Each row is a point on a landscape with many valleys, with its height.
A ball rolls from a point to the lowest of its 2 nearest points, and stops where none of them is lower. Distance is the straight distance between rows; heights are no part of it.
Fetib h=333: [ 12  -7  10  21   0  15  28  11 -11  10 -19   6  -4  24  21  33  -4  15
   3   4]
Tezod h=383: [ 21   6 -26 -15  -1 -14  26  13  22 -13   5  21  15   2   9   0 -26  14
  20  -5]
Sig h=102: [ -7  -8  -5   9   0  13  -8  20   8   0   5  13  -4  -5 -17 -18 -39 -18
  -1 -14]
Tero h=328: [ -3 -21  17  -9 -25   1   8 -38 -12   7   9  13 -40  30  30  10 -25  11
   4  10]
Lukep h=491: [ 17  19  -2  10   7 -25   9  17  17 -15  -1  19  26 -41  16   4   1  31
  14  29]
rume h=503: [-10 -19  32   9 -15  -5  -5 -23  18  41   4  15 -10 -12   6   2 -26  17
  24   9]
kanaf h=626: [ -9 -18 -20  24 -29   2  -2 -19 -15  10   4 -14 -13   6  35   1  -1  30
 -11  15]
gimor h=352: [ -1  -3 -16   8 -11  -4  11 -29 -17  11  22 -26 -24  50   1   3   4  -5
  -6   2]
Pato h=541: [ -6  -6 -26  13 -18 -24   5 -24  -3  -9   6 -11 -15  12  27 -21 -17  10
  -8 -13]
kufu h=281: [ 24   0   6  -7  13  12  -8 -31 -12  25  11 -15 -47  28 -26 -22   2 -26
   7 -25]
Zel h=318: [  8 -20 -15  13  -3  30 -26 -35  -8  25  -7 -22  -2   9  -9 -24  23   4
   4 -28]
bukez h=696: [  6  10  -2  17  -6   0  19  22  17 -16   5  13   6  26  -6  15 -61  -2
  -8  27]
zitak h=362: [  9 -16 -24  23  13  20 -33 -27   3  -9 -16  -9  14   5 -10  -2  43  12
   8 -18]
solas h=452: [ 21  29  26   5  26   6  13  26  24 -17 -29  25  37 -28 -23  16  15  -1
  17  15]
rege h=174: [-11  -9  -2  33  -2  24  -5  15   5  -8 -14   1 -10  12  25  29  -4  18
  -6  -2]
Sor h=490: [ 12  13  15  22  16  13   8  15  -8   2 -30  27  33 -24  -8  15  32   9
  26   1]
fol h=299: [ 19 -22  13 -11  -1  20 -13 -43 -20  33  11 -19 -15  10 -15 -28   0 -15
   4 -26]
Gotig h=462: [ 10  12   8  -6  -9 -12  17  22 -17 -19   8  -4  10 -13  15   5 -30  -1
 -29  25]
gama h=564: [ -5   6  -7 -35   4 -20  13   8  18  -6  26  -2 -28  43 -33   1 -21 -25
  -5  22]
vopu h=416: [  8 -12  16   9 -19  -3   1  19 -11  25  17   7  -3 -27  25   3 -27  22
   2  19]
Zol h=535: [  5  -7  49   9  -8  -9   6  -1  28  17  21   4   4  -4  -5  10 -38   3
   4  15]
mem h=427: [  2   6  -9  23  -6  -6  11  36  12  15   2  11  27 -28  16  24  -4  32
  20  28]
vesik h=562: [ 10  18   5   2 -11  -7  47  12  -8  -9   5   7 -11  37   4  22 -43  -3
   1  23]
zedi h=360: [ -9 -23  15 -36   3 -19  -5  -6  24  10   5  23   4 -17   6 -13   0  12
   8   4]
Vete h=357: [  5   5 -26 -13  10  -5  -3   8  -9   0 -15  21  19 -26   0 -12  44  11
  23 -10]
Gofu h=415: [  3  -2 -34 -17  18  -5 -23 -19   2  12 -10  -7 -16  -6  -5 -25  38  -5
  18 -27]
reguz h=481: [-22  -1   2  -2   5 -24   4 -14  13   0 -10   2  27   1  -7   4   9   7
  -6  19]
kor h=153: [ 17  13  18 -18   0  -6   5 -14 -21  -3  12 -24 -48  22  19   3  10 -23
  -8 -17]
dum h=60: [  6  10  16 -12   2  15   5 -16 -29   8 -20 -22 -22   2  23   0  28 -13
  -3 -35]
Manu h=440: [ -1   3 -36  22  14  11 -25  10   9 -36 -12   3  19  -4  -6   7  39   8
  -4 -18]
murum h=369: [-15  37  -2   8  11  -4   9  16  -3 -11 -37  36  35 -38 -10 -16 -15 -12
  13   1]
vumu h=575: [  3   1  22  21  10 -11  -5   5  38   4  22  -7  19   4 -26   1 -28  -6
  -4   3]
peb h=385: [-11   1  20 -33  -2 -32  11  -3  -1   2   2   4  -5 -20  28   1   1   1
  -4   7]
rabi h=268: [-18  22  11  39   9  -1 -24  12   5 -15 -20  12  28 -40 -23   1   7   0
  -5  26]
geda h=811: [-15  -7 -12  25  -5   0  -6  -1 -33  -1  -4   1   3  -1   0 -17 -14   1
 -29  15]
gope h=430: [-22 -11  13 -11   1 -13   4 -36  -9  12 -24   7   5   4  10  -6  21  12
   2   5]
zamep h=316: [  1 -28   8   4 -14  27 -29 -18 -10   8  -7   2  30 -30  10  -2  33  28
   1   1]
vos h=524: [ 17 -31   8   1 -25  20 -13   6  13  18  40 -10 -31  17   1   2  -8  12
   7  -6]
Rono h=359: [ -2 -14   6  15 -16   8  -5   8 -11  29  -2   4  26 -30  16   7  13  26
   9  13]
Gome h=461: [-25 -13  -9 -20   5 -10 -23 -37  -2 -12 -20   3   5  -9  17 -17  25   5
  -5 -13]
Sono h=310: [ -3 -18 -13  -3 -12  16  -7  15  -3 -18   5  -5 -33  17  28  13  -3   8
 -11 -14]
mirug h=231: [-19 -32  16   0  -9  24 -14 -17 -17  18   5  -1   1  12 -17 -10 -17  -9
 -14  -3]
kati h=238: [ 20  13  15 -19  -4   6   5 -21 -13   1  22  -6 -61  26  -9  -3 -13 -44
   7 -45]
gize h=460: [-13 -15  -3 -17 -23   4 -32 -27  -2  -9  31 -23 -62  16  11 -10  -5 -15
 -17 -10]
zazor h=309: [ -8   3 -21  -9   2   9  -2  31  -6   0  -4   9   4 -12   1   1  14   2
   2   2]
foras h=186: [-11  19   3  43  12   3 -19   9   4   3 -15  -6  -6 -14  -9  -7  16  -2
  -9   7]
dofig h=599: [  4   6  20  -5  -5  -3  17  11 -32 -14   5 -11 -27  14  17   8 -15  -9
 -33  19]
Rakuv h=280: [  3 -23  13 -16 -22  13   7  -8 -31  18  20   2 -25  18  -6 -10 -15 -13
 -11  -2]
bakun h=246: [  5 -10  26   2 -17   2   3 -36  12  -5  16  -9 -39  25  23  10 -20   4
   2 -19]
davib h=184: [-24 -10   0   7  -7  14 -19   5 -19 -22  -9  14  54 -40  -8  17  23   7
 -10   7]
Masov h=116: [  6  -7  -3  -3   0  23  -3  -3 -33   2 -26   1  -6 -18  29  -8  19  11
  -1 -32]
Savon h=552: [ 15  12  23  11   9 -20   0   8   4  -6  -6   5  37 -31   9  21  33  26
   1  28]
Maf h=290: [-33   1  -6  -4  -3   0 -18  -1 -27  -7  -7 -13  29 -27  -4   4  33  -1
 -23   6]
Bez h=340: [  9 -17 -20 -33   2  -6   4   7  20  -7   7  27   6  -1  -3 -21  -5   6
  12 -16]
zaru h=248: [ -1  11   2   9   4  -4  -5  21   1   4   4  -9 -32 -12   6 -13  10  -3
  -9  10]
zan h=315: [  5 -15  -9 -38  -5   8   8   9  -3  17  21  14 -26  16 -12 -18 -13 -15
   9 -15]
Dusu h=301: [ 19  10   0  -8  18 -11  -8  12  21   4  10 -18  28 -15 -39  -2  26 -16
   5 -10]
keteb h=393: [-20 -21  19 -21 -12  -3  -3 -29   7  16 -10   7 -20  14  35   4   9  22
   7  14]
pavof h=492: [-17  31  12 -16   2 -18  27  24  15  15  -2 -16  -2  -2   5  20  -6 -17
   8   2]
Kelop h=330: [-19  20  15  27   0   3  -8   2 -14   2 -30  26  34 -62   0  -3  -4   5
  15   5]
tiri h=459: [ 13 -18 -45  -7  -8  -7   4 -23  -4  -6  17 -12 -20  44  14  -5   1   6
   3 -16]
gebug h=267: [  8 -10   7   3   5  16 -25  -1 -12 -21  -6  22  44 -37 -15  -6  43  19
   0  14]
vevan h=152: [  7  -7  33 -14   6  -1  -4 -23   9 -10   5 -13 -23  28   8  13   8 -14
 -10 -17]
Kepo h=31: [-12  12 -26  -5  12   7   5  13  -8   4  -1   1  -6   8 -32 -16 -28 -35
   7 -25]
sutev h=421: [ -6  38 -19 -10  14 -13  18  17  12 -21 -23  10  19 -12 -21 -16 -22 -22
   2  17]
tet h=240: [-16   2 -26  -1   5 -26  -7 -23 -12  12   7 -22 -16  29 -13 -20  12 -10
  -6   4]
Dedu h=722: [-20 -10 -22  30 -15   9  -2  -3 -22  16   0 -24   8  13   1   8  11   8
 -16   4]
fifi h=107: [-17  10  -3   7  21   7  -9  -4 -18  14 -10 -15 -17   5 -26 -16   7 -35
  -5 -21]
bek h=426: [  7 -11  17 -12 -17 -12  34   0 -13  12  12  13 -18  27  18  22 -32  13
   2  23]
bos h=317: [ 23  12   2   0   9   5  18  19 -35 -15  -5  -2  24 -13   2  -4   1   0
 -26   1]
ligo h=476: [  5  22 -28 -26  28 -12   4  15  26 -31 -13   4  13   6 -17  -4   5 -17
   5  -6]
Zapo h=617: [ -9  25   2  23   4 -22   6  12  41   0   4   1  24 -10 -29  -2 -23  -4
   8  33]
dadoz h=394: [  3  11  41  17  19   7   2  10  22 -20 -19  17  20 -12  -7  28 -15   0
   0   7]
gese h=396: [-10 -25 -13 -23 -14  11  -8  -7  -1 -22  26  -7 -34  28  12   4 -24 -13
 -16 -27]
gutez h=496: [-12 -32   5 -16 -41  28 -19 -19   2  15  25 -16 -45   9  24   1  -7   3
  -2 -13]
Per h=469: [  2 -12  30  22 -13   2  -1 -19 -11  32 -17  16 -11 -19  38  13 -26  27
  11  23]
zat h=197: [ 13  17   6   4  18  -6  -1   2 -29  -7   0 -21   8  -4 -22 -19   6 -25
 -25  -9]
ror h=654: [  8  30 -29  19   8 -13   9  37  44 -16  -7   4  26  -5 -22   0   2   7
  19  36]
gagos h=167: [ -3 -21  -2  14  -2  36 -12  17 -13   7   2  -3  18  -2 -23 -10 -16  -9
  -8 -22]
tid h=428: [  0  20  28 -12  -5 -21  29   1 -11  18   1  -7  -9 -19  31  12 -12  -7
   5 -14]
kez h=542: [-10   0   4  -9   4 -15   5  19  18  -2   4   8  41  -9 -11  28  24  16
   3  30]
tirig h=173: [-12   0 -21  -2  17  -1 -27  -2  -5   8   9 -33 -15  10 -28 -16  32 -18
 -14   2]
bir h=390: [ 17  10 -33 -15  27  -1  -9 -10 -22  -8 -15  -2  12 -15 -13 -21  32  -9
   4 -30]
sineg h=337: [ 28   7  -3   9  23  -1   1   7   3   8  -2  14  26 -10 -40 -21  16   3
  16  -2]
Gobuk h=308: [  4  -5  13  22  15  11  -5   2  22 -27 -21  14  15  14   5  21   4  13
   0  -9]
supug h=549: [ -1  17 -30  19  10 -18  -2   7  11 -37  -7  -5  15  -3   4   6  22  11
 -15  17]
nen h=612: [ -4   8  -4   2   8  -7  14   8  11   8   0   5 -18  38 -19   3  -4  -5
   5  19]
tode h=243: [ 26  -6  12  -4  16  -6  -3  -2  13   3  18 -21   9  20 -14   7  15  -6
  -4 -16]
bupeb h=547: [ 24 -19  16 -23 -16   2  -4   6   7  17  26 -15 -16  -6  25   1  20  12
   4 -11]
zusem h=467: [ -8  -9  -9 -12 -19  -4  11   2  10 -14  28  11 -29  20  12   4 -46 -12
  -3  -6]
nadub h=451: [ 20   3  -6  -6  -2   0  37  25  -5  -7 -11   8  14  -2  28  13  -9  15
  12  -6]
tup h=525: [ -7  17  -7 -22 -10 -20  17   0  20 -15  25   0 -27  17 -15 -10 -48 -32
  -2   5]
dete h=517: [  0  34 -16 -11  20  14   2  46  37 -22 -19   6  29 -14 -29   9  11 -24
  17  -4]
tunik h=489: [-34  -9  -8 -13  -2  17 -41 -43   5   3 -21 -22 -15   3  12 -13  31   2
  -4 -21]
Legup h=723: [  7  25 -24   4   3  -7  30  34  19  -9   2  -8  52   7 -26  18 -11  -2
   5  21]

For each start below, name the point where the ball stops.
Savon | davib
Legup | davib
ror | davib
kez | vevan

Call two points neighbours if one is among the 2 nearest of the other. Go from one point of each pair to the other, from neighbour to neighbour, staying as low as possible. Name the highest point that can't be avoided.
dum and foras | zazor
vevan and dum | kor
Bez and rege | nadub
